Each row is a point on a tangle of strands that fork and nearly touch. The rows are in no order.
Points whose rows are less than 54.8 apart are linked; no others are. Some points are linked to none.
q514: [  1   2   9  -8   2   6   4 -13  10   0  -2  -8  -3   0 -12  -3   1  -6
  10 -14  -3  12 -20   2 -11   0   6   6   3  -7   8  -6  14   2   9]
q680: [ -8   7  -3   0   1 -11   0  22 -27  18   1  -2 -13  -2  34  -2 -14  13
 -36  10  -9  -3  17  -1   3  -4  -2   8  -6  36 -11  22 -22 -15  -5]
q461: [  5 -14 -17 -18   8  -6   9 -18  -1  -5   1  -2   2   2  -7  -6   4  -9
  10   4  -2  10   2   7  -4  11  10   1  -3  -5  -4  -6  -5  14 -10]
q236: [-11 -16  -2  25 -15  -3   4  30  -7  13  11  12 -12 -12   9  -2  -2  17
  -4  12   2   1  12 -24   4 -13  -3  10   9   7   0  14  -4  12  14]
q456: [-36 -11 -11 -27   6   8  -8  -3   8  -6 -27   5  -8   3 -20  21  25 -10
   4  19  17 -31  12  -2  14  13   4   3   6  -5  10  15   2  -9  15]
q585: [  4  17   5   3   7   2 -26  -9   2 -15   0 -14  -4   2  21  -2   7 -11
 -18   4   6   7 -15   4  -7   5 -15 -16   4   6   5 -11   6 -29   9]
q671: [-17 -10  12  23 -26  11   6  18  15  -9  21   4  19  -1 -10  15   5   4
   5  -2  27 -16  -4  -3  -2  -4   7   6  -1 -19   4  -3   8   3   2]
q546: [ 10   2   0 -11  21   8  -8 -18 -16   3 -25   1  19   3  -2  -3   4   3
  -6  -7 -16  -6  -4  21  11   2 -12  29 -11  21  14  14   1  -2   2]
q6: [ 26  15   5  46  -5  -4   9  13   0   8  16  -8   6 -10  16   2 -26   7
   3  -6   1  10 -11 -14   5 -16  -3 -10  21 -17  -5   0   7   7  -3]
q261: [  2   6  -8   1  13 -19  -5  16  -6   8  -5  -4 -10   1  30  -3 -36  -2
 -33   3  -2  -1  21 -14  -1 -19   7   3  23   7 -13  -7 -12 -11  -4]
q45: [-14  -9   0  22  -7   6 -10   5   9   5   5  -1   6   2   0   1   4  -3
   9   0  21  -9  -5 -11 -13  -8   6  18   3   5   7   1  15 -16   9]
q469: [ 11   6   2  37 -25   4  -2  12   3  -6  16  -2   7   6   4  -1   7  -1
  19 -11   2   4  -6  -5  -4  -8 -13 -12  -1 -18  -4  -3   7  27 -20]
q478: [ -6  22   8 -10   0  12 -24 -19   4 -23  -8  -2   5   6 -16  14  19 -10
  18   0  18 -12 -19  18  -7  -9  -5   0  -5 -18   1  -1  14  -8   9]
q594: [-16   1  -4   2   4  -2 -12  10   4  -2   0  -5  -1  12  -5  -4  -4  -3
 -14   6   0  11  13  -4   4  -2   3  -7   4   3   2  -2   3  -9   7]
q969: [  4  -3  -1 -14  16  11  10 -45   7   6  -8   6   6  -5 -16 -17  -8   6
  14  -1 -20   4 -12  14   1   2  17  16 -16  -8 -10 -10  -5  10  -7]
q706: [ -4  -8 -11 -26  12  -3 -10  -5 -17  -5 -19   3  -2  -3   5   8  13 -11
 -12   5 -12 -16  19  22  14   7  -2  25 -26  19   3  21   2 -10  -1]
q76: [ 21  18  11   9   8   4  -6 -27 -10   5  -5  -3  18   3 -12  -8  -1   6
  15 -18  -3   2 -28  17 -17 -17  -3   6 -18   7  -1  -9   5   4   6]
q897: [-11 -20  11  11   3  16  -2   7  16   4  11   6  24 -10 -22   8 -17   1
  -5 -14  31   8  -5 -11  11   1  21  -7   6 -13   9 -10  11  -2   1]
q304: [ 21  20   7  17  -4  -6  -7  22 -33   6  18   4 -13 -15  35   3   0   7
 -23   6 -10  -1   2   4   1 -11 -29   7 -12  26   3  18 -17  -3   8]
q833: [ -7 -25   5  29 -24  -4   1  39   3  10  21   5   0 -11  -4  11  -8  18
   5   0  18  -6  14 -22   8  -2  -4   1   9  -2   8  16  -8  23   5]
q292: [-13   2  -1  -4  12   4 -17   1 -11  12 -16  -7  -2   9   7   4  11  -6
 -22   7   6 -15   3  16   7  -2 -10   4  -7  23   5  11   8 -23  32]
q865: [ -8   9  -1 -16  22  -7 -14  -5 -17   7  -2 -16  -7   4  24   9 -21  -4
 -40  10  -2  -9  12  11   1   0  -5   5  11  34   8  11   3 -35   9]
q485: [ -1  -6   0  26 -24  -3   4  23   5  -8  18  -9  -1   3   1  -2  -7   2
   6 -13   8  14   5 -13  -1   9  -2 -13  10 -13   7  -6   4  15 -16]
q288: [-17  10  13   2 -10   5 -16   3   9 -22   3  -7  -9   7   0   7  24 -10
   4  16  10  -7 -13   2  -3  -2 -17  -6   5  -3   5  -7  14 -33  22]
q243: [-18 -20  -2   9   8  16  -2  -5   7   8  -6  -3  15  -6 -17  -1  -4   8
   3  -6  23  -2  -4  -5  -6   6  20   8   6   0   4  -3  12  -8   1]
q922: [-19 -19   2  20 -19   8   4  16  11   9   8   6  21  -2  -4  11  10   2
  17   0  19 -21  -4 -14  -5 -20  -5  16  -7  -1 -11   9  15  -2   7]
q316: [ 10   2 -10 -21  27   1 -15 -13 -10   1  -6  -9   6   2  20  10  -9  -8
 -30   2   3  -1   9  22   1   2   0  13  -4  26  11   4   5 -15   1]
q387: [-19  -3  -1  16 -11  -1   0  18   2   8   4   2  -5  -8  10  -3   9  15
  -7  12   5  -9   8  -8  -8  -6  -6  16   2  13   7   1  -2  -9  10]
q812: [ 18   3   0  17  -5   1   1   3   1   5  13  -2   8   2   5  -2   4   3
  17  -8  -2  13 -10   4 -11 -10 -12   2  -7 -13 -11  14   4  31 -11]
q491: [ 12  14  -2  11 -19   4   6  -6   9 -11  11  -1  12   9 -20   5  -3 -13
  27 -12  16   7 -32   5  -6 -11   4  -9  -3  -5  -2 -16  15  17 -13]
q626: [ 17 -10   8  14   4  -3  21  -3   8  17  15  -1   7 -18  -6  -6 -17  21
  22  -6 -12  17  -8 -22   5  -2   3  -7   0 -26 -13   5  -7  35  -8]
q229: [ 25   8   7 -12  15 -11  16  -3 -18  17  -2   1  -7  -7  21 -17  -7  16
 -18   2 -31   9  11   8  -5   2 -10   2   0  11  -6  -4 -17   1  -6]
q573: [-23 -14  -9 -18 -15 -11   1  14  10  -8 -19  19 -10  -2 -12   7  23  -8
   4   5  12 -30  13 -11  -9  -4   5   9  -8  -4   4  13  -3   0   0]
q22: [ 28  -4   8  13   0  10  24 -20  15  20  21   3  10 -17 -11 -12 -24  11
  18 -17 -18  12 -23 -15   0 -12   7  -9   3 -11 -26 -11  -7  26  -5]
q181: [ 15  -5  11  24 -18  12  19  -4  23  -6  26  -3  20  -5 -15   9 -29  -7
   6 -21   4  19 -27  -5   8  10  12 -26  17 -19   9 -28   5  12 -12]
q864: [  7  22  17  -7   6  -6 -27 -12  -9 -11   8   2  -5   6  17  -6  14 -10
 -10   1 -10   1  -8  15  -4   5 -24  -6 -11  17  14  -3  -3 -27  13]
q747: [ 24  13  -3  40 -17   9  12   6  17  -1  15  -1  16  -3  -2   4 -14 -18
   9 -19  -2  19 -25  -5   9  -5   6 -18  15 -15   6 -16  14  16 -19]
q253: [ 13   3  -3  54  -8  -1  -4  35   0  17  22  -9  -7 -10  33  10 -32   5
 -13   2  11   0   2 -25  14 -20  -9  -9  30  -5  -8  18  -6   3  -1]
q768: [ 17   8   4 -16   3   5   7 -37  13   4   4   3   6  18 -21  -1   0 -18
  26  -6 -16   8 -20  13 -14   2  -5 -18 -16 -11 -14 -12   2  17   2]
q554: [ 21   0   2  -8   7  -7  -3 -10 -20   1  -3   5  10  -1   2   0  -1  -7
   9  -9  -9  10  10  25  -8 -12 -10  12 -31   4   3  13   4  12 -13]
q431: [ -8  10   4  -8 -18   4 -24  -6  17 -23  -9   9  -6  13 -12  18  14 -29
  21  -2  21 -19 -11   7  -9 -14   3  -8  -5 -31   1  -1   7  -7   1]
q999: [-16   3  -4 -20  -6  -8 -17   3  -7 -11 -10   4 -14  14  -2  13  21 -16
 -10   8   3 -15  15   9  -7  -7  -7   0 -26   6   1  20   2 -15   5]
q872: [ -1  18   5  15  -9  -2 -10  33 -31  21  19   1 -12  -7  39   8  -7   8
 -31   7  -3  -6  15  10   4 -15 -22   2 -18  39 -14  19 -20 -16   3]
q843: [ 15  -7  -6 -23  -5  -8  14 -18   1   3   0   9   1   0  -6 -11  11  -2
  21   3 -20   2  -2   7 -12   2  -3   3 -15 -11  -7  -1 -14  26 -13]
q24: [-20   0  16 -17   2  19  -3  -8  12 -12 -18  -1  -1   7 -22  10  17   2
  12  10   3 -17 -10  -2   8   6  -2  12   3  -5   4   6  17 -10  16]
q89: [-10  -5 -18 -15  21   0   7   3   0   4 -19  -4 -14  -6   8 -11 -13   6
 -24  17   6   6  13   1  12  19  20  -3  20   8   4 -10  -5 -12   3]
q450: [  9   1  12 -34  18   9 -16 -29 -17  -3 -18  13  -8   1   5  -9  12  -6
  -4  -5 -23  -4   3  24   3  23 -21   5 -21  11  15   4  -9 -15   9]
q4: [  1   4   4  -2 -23  -8  -1  -2   9 -16  -6   9   3  16 -12  -1  14  -5
  22  -9   2 -10  -7  -6 -20  -9  -1 -11  -9 -27  -1  -4  -4  22 -15]
q480: [-11   7  -7 -24   6 -11 -15   6 -19  -9  -1  -5 -20   9   6   0  13   4
 -18  11  -3   7  19   7   2  11  -1  -3  -5  22  -1   8  -8 -19  -6]
q787: [  2   1   1  20 -13  -5  -1  22  -8  -6   4  13  -6  -3   3   2   5 -12
  -5   5   2  -1   3  -7  -8 -22 -11   1 -17   1  -6   4   5   5   1]
q57: [-19   6  10  -4 -10   1 -18  10 -21  10  -8   3  -7   6   8   2  16  -2
 -15  13  -6 -26  14  18  -5  -1 -17   9 -13  38  10  17  -3 -29  21]
q486: [ 17  16  -1  26  -9   0   3   3  10  -4   7  -5   1   1   0   0  -4 -16
   2 -14  -2  17 -12  -2  -4  -6  -5 -21  10  -7   6 -15  21  -7 -15]
q607: [-17   0  -9   4 -16  -8 -17   9   7 -11  -2   1  -3  11 -11  11  12 -23
  -2   0  10  -8  13  10   0 -15   2  -2 -23  -6  -8  14  13  -5   2]
q963: [ 22  -4  -6   0 -15  -1  15   0  -2   0   8   7   7  -2  -7  -7  13   6
  21   0 -17  -2  -5  -2 -10 -13  -9  -1  -3 -21 -10   3 -16  46 -13]
q849: [ -4   7  -5 -19  27   1  10 -18   8  -2 -12 -10  -7  -2  -1 -10  -2  10
  -8  13  -5   4   2   3   8  22   4  -6  21   5   8 -14   3 -16  10]
q853: [ 37  13 -13  17  -5  -5   7   3   0   2  16  -7 -10   2  21 -12 -19  -8
  -9 -13 -19  22  -2   8  -7  -5 -14 -20  11  -6 -10 -20  -4  13 -10]
q488: [  2  27   3  -5  -2   2 -27 -10   1 -22   0  -4 -15   6   6   6  22 -24
   5  19   9   1  -5   7  -3   4 -18 -25   0  -3   5  -8   9 -23  17]
q777: [ -3  -6  -4  27  -5   6   5  14   3  17   9 -10   5  -6   4   8 -26  -4
 -10 -11  13   9  -6  -5  -4 -15  17  -2   8 -14  -4   7  13  13  -9]
q513: [ -1   3   4  -8  28   9  11 -15  11   8 -14 -11  20   3 -11 -10 -15  13
   0 -13  -1  12  -9  -4  10   6  15   5  12   1  -5  -6   6  -2  -2]
q365: [-10 -23  -9  -8 -13 -18  18  21   5 -10 -12  15   3 -10 -16   6  13  10
  11   5   5 -14  15 -11   6   7  23  18 -13 -16   5   8 -11  20 -17]
q5: [-10  -5  -2 -30  17  16   0 -30  20  -6 -23   5  -1   3 -36   3   8   4
  27   7   1  -1 -10  -1  20  26  14  -2  10 -10   9  -6   2   3   6]
q219: [ -2  -8  -1   4 -21 -15  20  16   8 -12   8  19  -2  -7   1  -4  18  10
  10   7   6  -7  13 -14  -2  -2   4   5  -8 -20   1   6 -13  23  -4]
q161: [ -7 -12  14 -11  -3  -2  21   3  13 -14   6   2  -2   0 -10  -6  10  17
   3  -6   0  11   6 -17   6  26   6   0   8 -15   6 -12  -2   1   3]
q104: [ 11 -11  -6  -9  16   5  24 -24   5  17  -5   6   5 -10 -11 -16 -24  15
   7 -14 -31  11  -6   0   7   5  18  13  -1  -5 -18  -7  -6  16  -9]
q553: [ 10  12   0  29  -6   3   6   5   7  -4   9   0  13  -3  -3   6   2 -12
  15  -8  12   3 -23   1 -12 -14   3  -4  -2 -15   2 -14  22  -1   3]
q888: [ 26   4   2  12 -22   4  11 -27  11   4  18   7   5  -4 -16  -2  -2  -6
  38 -21 -14   3 -21  -3 -15  -7   2  -5  -8 -15 -14  -9  -4  29 -10]
q758: [-33   1  -3 -19  10  13 -21   8   5   2  -8 -10 -25   2  -3  10   4   2
  -7  28  22  -4  20  -4  21  21   6 -11  18   9  -1   4  -2 -33  19]
q103: [ 30  13   3   9 -13   1   0 -27  -6   0   9  -4  10   0  -7  -8   4   1
  32 -24 -17   4 -32  10 -15 -16  -8  -1 -16  -2  -5  -5  -4  16  -4]
q835: [ 13   7   9  13   9   2  -3  11 -15   8   5   2  -8 -15  32  -7  -5  17
 -13   1 -15   2   3  -9   1 -12 -15  17   2  19   2  18 -10   6   4]
q222: [-10  -5 -18 -28  29   9  -2 -22 -11 -10 -41   4  -8   2 -13   4  22  -2
   9   7 -10 -14  11   7  22  27   5  10  -5   7   1  13  -1 -16   0]
q227: [-19 -18  -4   5 -14  -5   5  30  -1   4   8  -5  -5 -13  -3   4  -2   4
 -15   4   7   5  17  -7   3   4  10  -1  -1 -11   2   3  -1  11 -12]
q555: [  3  -2   6 -10  -1  11  16 -38  13  14   3   3  11   7 -27 -11 -15  -5
  28 -10 -17   9 -21   7   1   0  18  -5  -9 -11 -15 -12 -13  20  -4]
q308: [ 14   8   3 -30  25   5   5 -34  -1   2 -22   8 -13  -7  10 -19   6   8
 -10   2 -29  -4   1  20  14  29 -10   8  -8  16   8 -10  -8 -18   5]
q778: [  2  11   1  17  -1  -8 -11  12  -7   5  10  -8  -7   2  27  -1 -11  -4
 -20  -3   5   9  -4  -6 -13 -14 -11  -3  13  13  -1  -2   9 -13  -7]
q164: [ 23  -8   5   8   6   3  24 -10  23  12  13  -3  13 -10 -10 -10 -34   2
   2 -17 -14  21 -19 -18   4   3  10 -20  21 -17  -9 -19  -8  20  -5]
q707: [ -5  -5 -12  16   2  -9  -3  28 -11  24   7  -7  -5  -3  22   6 -24   1
 -25   8   2   4  23 -14   0 -20   4   6  20  10 -10  15  -7  -5  -3]
q619: [  3  17  -5  16 -14  -6 -19  20 -28  12  20  -1  -8   7  33   7  -2 -11
 -36   1   2   0   6   9  -5  -9 -18 -13 -17  34   0   1  -9 -23   2]
q339: [ 22  11   4  -1 -18  -7 -10  -9  -2 -15  -5   6   8   7  -4   1  15   2
  20 -14  -8 -13 -22   3 -24 -19 -17   4 -14  -8  -4   4  -4  25  -8]
q682: [ 16  -6  13   6   7   7  16 -15  30   0  19  -4  19  -3 -20   1 -34   6
   3 -20   5  19 -17 -14   8  14  12 -25  25 -18   2 -32   1  -2  -1]
q256: [  5 -11 -15 -23  19  -1  14 -27   7   1 -11  -8  -6   4  -8 -12  -9  12
   2   3  -8   8   6  10   6  29  20   3   8  -1  -2 -15  -4   4   0]
q890: [  0 -19  -8  26  11  -2   5  26  -2  22   6  -1   7  -2  13   2 -25   7
 -16  -3  12   8  10 -15  12 -10  14   8   8  -1 -11  11  -1  15   0]
q263: [  2  -5  18  25 -32  11   4  24  16 -10  13  15  20  -7  -7  11   2  -2
  25  -8  21 -15 -12 -11  -9 -14  -3   5  -2 -31   6  -5   1  20  -2]
q213: [ -4  -8   9  -7   4  -5  27  10   4   1   2  -1 -13 -12   8 -16 -16  19
 -24  -1  -8   8  12 -19  13  18  14  -1  17  -8   4  -8 -14   5 -10]
q775: [ -7  -9  11  11 -10   0  12  13  13  -9  21  -3   0  -2   4   0  -5   3
  -6  -7  10  10   6 -18   3  15   9 -13  18 -14   6 -19   3  -2   2]
q625: [ -2   9   8  15   8  11  -4  -6 -15   6   4 -12  23   4  -3   6  -6  -4
   0 -11   6   6  -6  10  -8 -21  -2  12 -14   1 -17  12  16  -7 -10]
q309: [-12  14  -1   1   2 -12 -11  19 -16  19   5  -9 -12   7  34   2 -25  -6
 -43  13  -3 -10  12   0   3 -14  -4   0   9  35  -2  10 -10 -31   8]
q972: [ 14   6   2  -5  12   2   2 -25   8  -1   3   1   0  16  -5 -10   4 -14
   9  -5 -19  19  -6   2 -10   6  -4 -24  -4 -10 -10 -15  -2  -1   3]
q100: [  0   5  -6 -32  19  11   6 -31   9 -14 -38   8  -7  -1 -20  -1  24   3
  23   9 -14 -11   1   8  16  30   3   6   1  -3  11  -3  -2  -3   3]
q860: [ -4  -3   5 -14 -15   1   4 -10  11  -7 -10  14  12  13 -33   8   8 -11
  25  -8  11  -6  -8   7  -9  -4  15   0  -3 -32  -1  -6  -5  24  -9]
q587: [-14  -4   8  17 -19 -11   1  20   2 -11   6   7   0  -3  -3  -5  21   8
   9  10   2 -14  -1 -21 -10  -8  -4   7   6   8  22  -7  -1   0  17]
q258: [ -8 -15 -24 -30   6  -5  -3  -9 -22 -15 -35  12 -17   3  -7   3  24  -5
   4   9 -11 -23  20  20  18  22   2  18 -16   9   4  16  -9  -9 -11]
q75: [-25 -14  -2 -18   0  -3  -7   0   1 -11  -9   0   2  16 -16   0   7  -2
   1  10   4   3  13  -6  10  15   7  -3   4  -2   4   0   3   4   4]
q74: [ 10  -9   8  19  -7   1  11   5  13   2   6  13  18  -9 -25   0  -7  10
  23 -19  20   7 -16 -12  -1  -9  10   0  -1 -10   1  -4   7  25  -3]
q722: [ 22   1   3  -6  -4 -14 -13   6 -14   2   9  10  -3   1  14   1  14 -10
  -1  -5   1   1  16  21 -14  -5 -13  10 -23  16   5  10  -3   3  -5]
q429: [-21  -8  -6  21 -12  -4 -11  23  13  -4  10  -4   3  12 -11   9  -2 -13
 -13  -4  13   3  15  -3   2  -1   3 -17  -8  -8  -7   1  16 -14   3]
q884: [ 17  15   4   8  11 -21  16   7  -8   6   4  -6  -8 -10  32 -10 -24  18
 -20   3 -11  10   0 -19  -4  -4  -4  -8  20  10   3  -5 -11  -5  -1]
q170: [ -3   5   2 -35  12  -1 -19 -15 -18 -16 -12   2 -11  11  -3  -3  13  -1
   2  10 -10   2  14  20   5  15 -10   1 -11  11   3   2  -6 -10   0]
q204: [ -3  -3  -9 -10   0  -4  10   7  -6   1 -13   7  -5  -7   5 -15  19  16
  -1   9 -14  -3  14  -5  -1   9  -4  12  -7   7   6   5 -10   7  -8]
q168: [ -2   8   1   1 -26   7  10 -12  19  -9   6  14  21  12 -30  12   5 -11
  37 -17  22  -4 -28  -1  -8  -7  14 -10  -5 -24   2 -14   1  23 -20]
q593: [-33  -4  -3  -2 -23   1 -11  10  -2  10   5  -6 -16   4  10   6  15  -6
  -9  24   7 -33  13  10 -10  -2 -17   4 -12  29  -8   6   5 -31  27]
q298: [ -3 -15  -2  -7  -3   4  20 -13   8   8   4   6  21 -11 -37  -9 -18   9
  21 -12   7  18 -13   3  14   7  35   3  -3 -18  -9  -7  -9  28 -16]
q786: [ -7   3   6  -8  -8 -12  -1  -2   5 -15   2  10  -6   4 -10  -8  19   0
  15   9  -9  -4  -3 -12  -8  -2  -5   1   0   2  18  -8  -2  -1  11]
q112: [-18 -21  -4  -9   1   4  23  11   4  -1 -10   7  -1  -7  -8 -14  15  21
   1   8  -4   0  18 -16  15  20   5  10   9   0   5  -3  -9   2 -13]
q466: [-23  -2 -14 -20  20   6  -5   3  -5   1 -27   5 -21   5   2  -5  11   3
  -8  31  10   2  19   4  14  27   9  -4  14   5   3  -4  -6 -19  13]
q287: [-17 -22   3 -17 -16  -6  13  10  14 -13 -16  21  10   1 -23  13  16   0
  20  -1  22 -27   9 -13  -1  -5  15  11  -1 -18   8  10  -5  12  -9]
q906: [-31  -8  -8 -17  -7  -5  -1  18  -9  -2  -9   4 -15  -4  -3   8  21  -7
 -10  19   3 -19  16  -7  -2   3   4   2 -13  17   1  15  -3 -11  -1]
q128: [-23   4  -8 -12  -3  -6  -5  20 -13   1   3 -11 -19  -2   6   4  12  -2
 -28   8   4  -4  19  -3   4   0   2  -4 -13  31 -10  11   1 -25   7]
q237: [ 14 -14   2  28 -16   0   9  27   6   2  25   2  -1  -6   6   6 -15  17
  10  -7  11  11   1 -20   7   3  -2  -3   9 -15   0   9   0  32  -4]
q947: [  6   4   4 -27   6   1  -3 -19  -6 -13 -16   0  -2  11 -14  -5  21   2
  17  -4  -9  -9   4  19  -9   9 -13   4  -8   2   2  -3   4   3   2]
q855: [-19  12  12 -18  13  13 -23 -23  -2 -18 -23  -8   2   5 -15  17  23  -7
  15  12   5 -22 -11  15   2  -3 -12   7  -6  -4   4  14  13 -20  22]
q510: [  5   4  -1  24   1  -5   5  32  -5  14  11 -16  -6 -11  33   8 -31  20
 -17  -1   8   1   8 -23   0 -14   2  -3  38   2  -2   8  -9   5  -6]
q2: [  1 -12 -19   1   5  -5   9  10 -17   8  -7   0   2 -10   7  -3   2   5
  -4  12  -1   2  18   7  -4   1   3  23  -8  10  -8  15   0   9 -11]
q597: [ 15   5   3  58 -17  -1   8  36   4  10  27   2   3 -11  21   5 -10  10
   8  -2  12   3  -6 -17  14 -12 -10 -13  22 -13   4   8   3   1  11]
q710: [  6   5   6  -8  19  13 -13 -23  -7  -3 -19   2  22   1  -8  -9   9   5
   3 -12   1  -7 -15  18 -10  -8  -4  16 -18  16   4   3  13  -3   9]
q926: [ -5 -11  11  -4 -17   8  -6  -1  25 -17  12   8  12   7 -15   3  11  -1
  20 -10  20  -3 -11  -3  -3  14   8  -8  12 -25  16 -15   7   4   3]
q114: [  6  15  15  -9   0  -9  -2  -4  -9 -16   1  -6 -11   8   1  -8  19   1
   2  11 -16   3 -11   1  -5   2 -19 -10   5  10   6 -11  -1 -12  19]
q8: [ 19  13  17  14  13  -6 -13   7 -15   7   1 -14   7 -12  27  -5 -16  15
 -16  -4 -17   1 -14   2  -7 -20 -21  19  -3  17   5  10   5 -11   1]
q473: [ 30  21 -10  26   3  -5  -5  -3  -1  -2   3 -14   1   1  22  -2 -26 -14
 -12 -17  -5  12 -13   8  -7 -10  -9 -19  10   0  -4 -13   9  -5 -23]
q978: [  4  14   4  -8  12 -16  14   9 -20  12  -7   0 -20 -13  22 -21  -9  18
 -24  11 -11   5  13  -6  -1   1   3   1  11  24   2  -5 -15 -11  -5]
q815: [ 16  12   3 -15  28   2   6 -19  10   3  -8 -14   7  10  11  -9 -17   2
 -15 -11 -14  13  -5   6  -3   0   0  -2  16  -2 -12 -11   2  -6  -3]
q681: [  1 -23   4   1   7   3  13  -1  13   2   6  10  20  -5 -19  -5 -23   8
   2  -8  12  17   0  -9  13   9  26   2   4 -16   4 -14  -3  12 -13]
q463: [  7   2   4  11  10 -10  14   8   5   2  10  -9  -1  -5  15  -6 -26  18
  -9  -8 -14  14   6 -20   4   0   7   2  16  -7  -3  -2  -2   4  -8]
q653: [ -4   4   1 -25  19  13 -12 -27   7  -8  -9  -7   3   8 -22   0   5  -5
  22   0  -5  11 -19   0   4   9   4   2   5  -2   6  -6   7  -5   7]
q379: [-35 -17   6 -15  -4  13 -15   2  15 -10 -12  -5   1   5 -28  18  12   0
   4   7  19 -15   7  -7  17  12   8  -6   9 -14   9   5  10  -8  18]
q961: [  2  -8 -12  -9  23  -9   1   1 -15   8 -10  -6   2   5  15   2 -10  -7
 -20  16   7  12  12  14   1   4  11  13  -6  14   4   9   4  -5 -12]
q639: [ 25   9   2   4   8 -11   3 -10 -13   6   7  -4 -10  -2  15 -14 -10  -7
 -11  -9 -22  19   3   8  -9  -3  -8 -10 -10   0 -14  -7  -8  12  -4]
q708: [ -8  -7  -6 -34   9  -7  15 -18   4 -16 -19  12  -9   4 -17  -8  29   5
  11   7 -12 -13   8  -1   1  18  -4  -4   2  -4   1 -10  -8   6   9]
q43: [-29 -15 -22  -4  15   2  -3  -5 -17   7 -14  -1   0  10   6   6  12  -3
 -21  17  -2 -17  23  16   9   8   5  21 -15  21   1  16  -6 -19   0]
q691: [ 22  -4   1 -14  24  -1  17 -13  -3  11 -12  -3  -1  -7   9 -20 -20  11
 -14  -9 -34  11   1   2   3   3   3  11  12   0 -13   1  -5   7 -11]
q726: [-35   8   0   3 -12   2 -15  13   3  -1   1  -6 -16   8   4   8  21  -7
 -11  20  15 -20   0  -1 -10   0 -10 -16  -2  11   0   1   3 -29  20]
q353: [  7   7 -11   1 -12   3 -10  -5   2 -11   5  -6   8  13 -11   9   2 -23
  12  -8   6   7 -14  13  -9 -14   3  -2 -15  -2  -1   0  15  16 -15]
q741: [-20 -12 -15 -12  22   3 -11   7   7  18 -14 -17  -9  -1  15   6 -20  -3
 -28  15  10  -3  20   2  12   5  12   2  18  11  -3   4   4 -30   7]
q802: [ -2  -4 -16 -25   3   0 -12 -17  -2 -13  -6  -3   3  10 -15  11  12 -21
   5   4  10   7   0  17  -4  -4   7   5 -12 -10  -1   8  10   6  -6]
q914: [  8   4  -7  -9  -6 -14 -18  14 -32   6  17   5 -10  -1  26   6   9 -14
 -29   0   6  -3  19  18  -4  -1  -8   6 -24  28   5   8 -12 -11   0]
q166: [-28   9 -13 -18  14   8 -31   1  -7   6  -6 -11 -20   0  12  10  12  -8
 -22  27  12  -5  18   4  14   5  -8 -11   8  23  -3   8  -6 -42  29]
q834: [ 10  -7  18   2 -18   4   7 -20  18  -5  13   3  10 -10 -23  -8   6  10
  36 -17  -7   3 -24  -8 -16   2   6 -11   5 -19  -2 -22  -4  18  -5]
q344: [ 38   5 -11  35  -7   0  17   1  -5  12  17  -4  -2  -9  17  -1 -24  -6
  10 -10  -6  17  -4  -6  -1  -6  -6 -19  11 -21 -14  -7   0  26 -15]

Follow the links from the first point to the second, and from the first to the third. Name the last point that the two ways share.
q775, q691, q888: q491
q972, q2, q166: q461
q835, q587, q353: q485
q478, q308, q653: q170
q593, q76, q253: q491
q8, q691, q236: q485

A fork is a point with three links. Follow the links from the first point to the second and name the forks in between, in order.
q309, q890: q485, q461, q491, q486, q853, q707
q860, q619: q491, q461, q485, q872
q429, q258: q906, q170, q100
q256, q555: q461, q491, q486, q853, q229, q691
q344, q843: q853, q486, q491, q461
q969, q835: q691, q229, q853, q486, q491, q461, q485, q872
q835, q469: q872, q485

A fork is a point with three links, a tip a point with one. Leave the first point through the second and follow the links. Name the first fork or tip that comes.
q786, q114: q292
q292, q57: q387
q775, q161: q872
q872, q680: q485
